A landscape with many valleys, sampled at points; each row gives a point and its height.
From any point a ball rolls to the lowest of the 2 points nearest to it. It stops when none of these is lower. Distance is the straight distance between rows; heights are no part of it.
<1022>: [138 119 152 155 139 138 150 129  98 114  95 153 140 138 120 137 166  69
  95 185]  height 551
<1089>: [124 160 136 138 122 154 109 151 166 168 127  98 150 140  44 194  67  72
  84 185]  height 361
<635>: [ 86 143  74  93 120  91  99 107 141 111 156 149  89 103 153 127 144 196
 156 123]  height 700
<183>: [125 133  95 142 118 111 143  88 113 209  86 103 122  88 138 169 145 105
 133 123]  height 593
<1186>: [120 138 109 124 125 112 138  86 109 185  98  83  96  69 105 163 141  91
  88 153]  height 571
<1029>: [157 148 162 186  92 142 136 126 107  60 101 130 116 181 158 118 126 156
 137  92]  height 503
<555>: [149 110 141  98 167 147 106 129 146 191 120  87 116  96  65 177  73  97
  74 177]  height 291
<607>: [101 112 124 144 147  99 133 146 160  90 107 133 141 181 151  58 141 118
 190 114]  height 343
<605>: [101 106  61 126 129  85 110 127 166 110 140 103 142 163 160  92 143 103
 190 104]  height 156
<326>: [ 98 129  89 122 138 146 103 103 120 143 140 169 126  94 129 111 130 164
 139  97]  height 427
<200>: [149 128 123  52 147 126 150  99 141 149 118 112 127  33  84 152 127 106
  87 162]  height 612
<594>: [152 136 167 146 115 143 157 181 103  88 147 120 111 146 148 124 152 144
 103 130]  height 500
<274>: [ 96 132  36 116 135  86  90 102 160  99 171 128 117 118 146 117 156 162
 168 113]  height 719
<758>: [122 109  83 128 138 102 115  63 134 167 114 115 121  96 114  84 169  77
 108 114]  height 611
<880>: [177 144 187 160 107  69 155 142  83  69 128 160  86 182 143 123 145 149
 111 130]  height 859
<742>: [125 132 112 120 120 137 134 119 104 152 125 100 116  70 131 153 150  90
 101 148]  height 552
<822>: [157 116 152 192 113 133 147 157 109 124 111 165 136 190 159 114 156 154
 126 102]  height 357
<1009>: [ 93 144 139  69 107 104 137 102 102 154 137 139 112  73 106 185 114 153
 116 161]  height 646
<938>: [114 150 132 115 132 178 125 155 111 153 149 142 136  90 112 140 105 148
  97  99]  height 657
<591>: [172 145 206 153 102 145 153 160 123 100 144 131 152 192  62 171  91 113
  64 141]  height 154
<1039>: [132 119 115 126 130 159  82 100 100 194 140 127 117  94 123 153 106 125
  91 126]  height 576
<11>: [139 157 193 146 122 159  99 178 131 126 166 113 150 164 119 128  73 141
 104 108]  height 664
<697>: [ 94 110  71 110 117  75  99  58 134 150 140 139 112 104 134 121 149 136
 159 115]  height 307
<634>: [121 133 127  59 126 104 138  76 117 153 129 128 108  47  96 173 128 130
  89 165]  height 630
<266>: [148 155 181 166 124 160 115 181 132 123 140 102 123 181 147 122  89 173
 114  80]  height 687
<1142>: [116 102 125  69 126 104  98  62 114 172 140 161  91  77 112 141 124 178
  98 132]  height 243
<334>: [123 139 123 155 116 156 113 134 109 173 133 132 137 137 152 147  97 161
 156  96]  height 402
<181>: [127 133 179 132 134 182 163 151 108  96 127 137 141 122  84 139 100 132
 120 136]  height 294
<51>: [146 107 113 142 133 174 105 121 103 131 134 150 139 116 142 129 158 103
  83 152]  height 544
<168>: [ 84 118 115 111 150 124 135 140 136 119 119 124 129 105 137  79 153 119
 160  97]  height 514
<669>: [ 95 168 130  96  93 119 153 134  93 131 141 120 106  92 128 174 112 155
 148 136]  height 662
<768>: [ 88 120  79  88 125  86  99  92 138 126 148 121 130 109 135  84 137  89
 152 120]  height 196
<433>: [104 101  59 134 163  83  84 138 186  57 166 122 148 203 141  93 134 119
 145 134]  height 764
<1169>: [106 132 105 133 123  99 155 133 143 173 107 120 117 113 161 135 129 169
 200  90]  height 461
<269>: [130 180 124 165 104 149 132 109 139  54  97 124 106 153 155 104 114 174
 163  90]  height 556
<284>: [ 97 141  69 147 128 131 117  98 138 132 119 177 140 119 140 120 123 186
 180  80]  height 468
<238>: [ 96 104 118  94 114  73 113  38 128 181 116 155  97 104 101 126 149 182
 102 113]  height 131
<548>: [128 164 137 157 124 180 140 177 127 117 136 119 118 139 149 116 115 174
 119  79]  height 708
<279>: [129 127 158 132 146 154 111 155 129 176 134  92 141 137  76 182  82  87
  90 175]  height 339
<1128>: [164 137 124 187 119 113 157 134 181  76  93 122 119 203 179  88 141 166
 190 100]  height 338
<1061>: [103 140  42 132 160 103  89 132 189  64 169 106 120 163 149 103 140 152
 175 123]  height 740
<820>: [136 137 111 149 102 144 129 161 117  82 149 118 119 134 171 115 168 133
 131 127]  height 464
<893>: [178 112 166  68 131 165 150 156 133 117 133 119 148 114  70 183  75 122
 135 187]  height 181
<580>: [124 101  73 134 106  64 115  30 135 196 102 131 126 112 140 132 148 124
 166 113]  height 358
<469>: [154 133 171 186 110 154 152 144  89 111 107 154 150 170 128 135 137 121
  99 128]  height 300
<839>: [111 126 105 164 115 143 139 111 116 127 101 146 164 127 145 111 170  83
 137 118]  height 476
<250>: [127 119 123 131 133 150 121 105 111 105 119 150 145 104 133 106 166  76
 112 159]  height 518
<716>: [145 120 156 146 114 103 136 144 100  69 133 152 122 175 163 108 170 115
 135 166]  height 839
<404>: [118 163 157 133 131 167 105 168 125 173 159 111 154 125 107 150  82 127
  99 113]  height 640
<12>: [131  90 122 140 130 101 103 119 114  95 136 165 142 168 157  95 179  88
 136 169]  height 823
<331>: [138 123 172 104 134 171 165 162 119 119 134 110 130 118  63 164  86 116
 121 159]  height 240
<613>: [147  86  69 157 119  99 130  70 154 181 111 127 147 125 166 135 153 104
 192 113]  height 284
<432>: [127  94 100  62 148 116  95  74 137 140 153 157 104  60 112 105 129 156
 129 125]  height 317
<806>: [111 114 104  87 169 129 120 147 167  82 144 146 134 113 137  52 142 117
 139 122]  height 451
<338>: [145 118 184 151 130 146 132 176 106 158 128 100 136 179  97 178 107  98
 102 173]  height 381
<416>: [135  85 108 145 163 135 114 100 123 168 111 124 112 101 123 105 165  88
 102 123]  height 585
<834>: [170 121 156 136 148 170 117 148 127 137 105 141 151 137  90 177 101  82
  50 203]  height 588
<172>: [152 108 126 180 124 142 130 143 132 127 109 128 119 177 174 115 122 173
 195 105]  height 292
<1087>: [162 153 146 189  88 165 156 129 127 116  98 127 144 165 157 130 104 166
 152  67]  height 485
<898>: [104 177  89 151 106 144 124 108 134  92 115 156 125 128 149 117 111 193
 179  90]  height 506
<908>: [138 156 187 133 135 123 164 146 138  24 101 125  94 161 139  78 132 146
 128 117]  height 442
<111>: [129 108 145 158 131 164 115 142 105 132 124 134 121 149 147 122 116 150
 161 117]  height 359
<653>: [102 110 141 117 145  88 137 160 144  77 123 154 147 183 146  50 152  91
 136 128]  height 454
<357>: [100 127 108 128 134 128 129  95 116 211 106 143 126  97 114 149 129 156
 121  76]  height 379
<440>: [172 147 161 184 109 108 145 116 148  54  80 132  93 205 168 104 142 168
 147  88]  height 439
<683>: [ 89 125 118 123 127 102 149 120 126 214 103 137 119 108 140 156 121 178
 161  80]  height 418
<31>: [163 155 173 131  99 162 151 175 147 117 155 113 153 171  49 178  88  94
  69 161]  height 228
<230>: [162 115 148  46 147 140  94 130 128 176 158 110 123  69 107 176  81 136
 102 156]  height 182
<623>: [ 84 155 133 102 107 108 159 140 116  93 122  98 137 107 135 108 138  83
 171 145]  height 614
<736>: [141 142 198 128 139 157 168 154 120  53 109 129 118 146 100 115 105 154
 119 119]  height 360
<1096>: [169 129 202 133 122 133 156 194 106 101 154 129 117 165 121 151 123 138
  75 153]  height 525
<373>: [ 86 161 123  88 112 112 157 111 112 110 125 126 142  73 113 125 131  92
 141 141]  height 643
<241>: [154 139 204 175 109 142 153 150  97 101 116 138 143 189 101 146 103 134
  88 108]  height 242
<155>: [166 130 179 140 133  65 153 154  86  83 143 177 104 160 137 107 163 134
 117 163]  height 850
<1043>: [156 154 130 174  87 151 145 136 123 172 116 126 157 146 164 158  90 155
 161  83]  height 440
<539>: [108 127 102  86 138  91 129  61 131 166 120 121 112  64 101  95 147  97
 101 129]  height 641
<281>: [ 96 137 118  61 134  99 134  79 132 123 127 136 141  61 103 105 127  83
 127 148]  height 669
<489>: [145 135  65 179 118 109 124 148 178  85 138 106 126 173 186 114 164 155
 190 114]  height 366
<327>: [ 78 129  26 101 135  45 102  88 183 120 170 123 122 128 128 109 144 160
 137  84]  height 741
<682>: [133 113 151  79 157 126  87 120 128 214 151  88 109  87  90 169  78 121
  81 151]  height 241
<667>: [138 177 148 121 109 165 130 173 165 144 165 101 167 139  46 176  80  91
  83 155]  height 296
<1182>: [166 117 178 136 138 186 127 141 101 112 122 166 161 142  98 154 102 109
  74 177]  height 603
<563>: [124 103 104  89 154 153 108 101 136 116 139 160 127  73 124  96 144 127
 133 128]  height 377
<797>: [166  95 142  56 172 143 141 121 140 140 114 122 137  49 102 124 137 107
 105 157]  height 592
<406>: [131 107  54 166 136  87 118 121 192 101 137 117 158 174 169 113 144 135
 208 108]  height 285
<556>: [150  99 154  86 158 156 147 155 120 111 129 134 134  90 117 124 141 108
 119 167]  height 568
<371>: [ 98 160 141 126 130 127  85 129 131 225 149 113 151 121 111 165  82 134
 100 104]  height 615
<473>: [ 97 133 127 100 132 115 129  93 115 213 119 136 103  77  92 154 125 154
  79 100]  height 337
<68>: [128 135 144 140 125 155 141 161 104 152 133  94 119 111 131 156 136 111
 118 133]  height 531
<115>: [114 145 120 131 107 129  76  98 104 221 136 136 140 120 133 181  87 147
 115 112]  height 595
<952>: [110 158 116 147 119 166 156 156 123 115 121 135 133 101 138 105 142 159
 137  82]  height 723
<428>: [144  95  96 167 119 125 135 121 135 158 115 131 145 146 174 134 141 134
 199 112]  height 201
<704>: [145 121  93 172 117 122 131 169 143  83 145 126 115 172 184 108 185 153
 143 116]  height 424
<769>: [134 133 123 183 111 135 150 130 123  95 109 157 156 166 156  91 163 122
 143 106]  height 419
<229>: [157 106 124 128 151 176  92 120 117 168 130 127 124  97 121 140 124 102
  56 152]  height 561
<1012>: [144 108 191 160 124 138 143 178  93 142 117  98 125 181 124 154 103 128
 146 136]  height 422
<1033>: [ 88 171 108 100 112 110 134 133 125 106 142 126  95  95 154 126 126 172
 165 130]  height 681
<808>: [105 152 167 130 111 120 176 149 113  68 105  94 117 130 137 110 129 122
 178 130]  height 572
<687>: [109 167 152 112 117 118 150 148 140  39 120 106 113 138 150  74 129 131
 166 127]  height 519
<197>: [117  88 124 143 158 131 137 144 128 143 121 122 122 124 138  93 182 107
 130 106]  height 557
<1150>: [172  95 183 106 149 158 131 179 112 114 153 140 125 133 134 134 126 131
  98 162]  height 546
<803>: [126 136 137  83 134 113 103  97 125 216 139 117 103  82  95 170  93 146
  52 137]  height 290
<10>: [165 115 155  49 144 160 129 132 114 129 140 122 138  75 106 176  91 139
 134 176]  height 112
<1042>: [126 136 118 162 127  92 147 133 181  71  96 136 150 214 161  67 136 137
 184 103]  height 180
<749>: [116 137 125 148 110 127 166 162 114 162 119  94 122 110 161 141 139 134
 165 100]  height 502
<783>: [ 85 108  97  84 133  94 114 144 149 101 147 106 129 148 158  72 134  74
 157 128]  height 301
<245>: [123  86  87 127 141 110  84  95 140 104 142 151 151 148 142  84 174  66
 125 149]  height 808
<361>: [150 103 147 154 151 148 121 121 104 141  86 129 130 120 108 167 133  73
  70 201]  height 573
<177>: [114  72  80 107 159  96  81 123 168  82 165 141 148 178 134  67 143  82
 122 135]  height 788

For each start below, name the point where the ball stops.
<623> | <10>
<898> | <238>
<433> | <605>
<634> | <605>
<371> | <591>
<834> | <591>
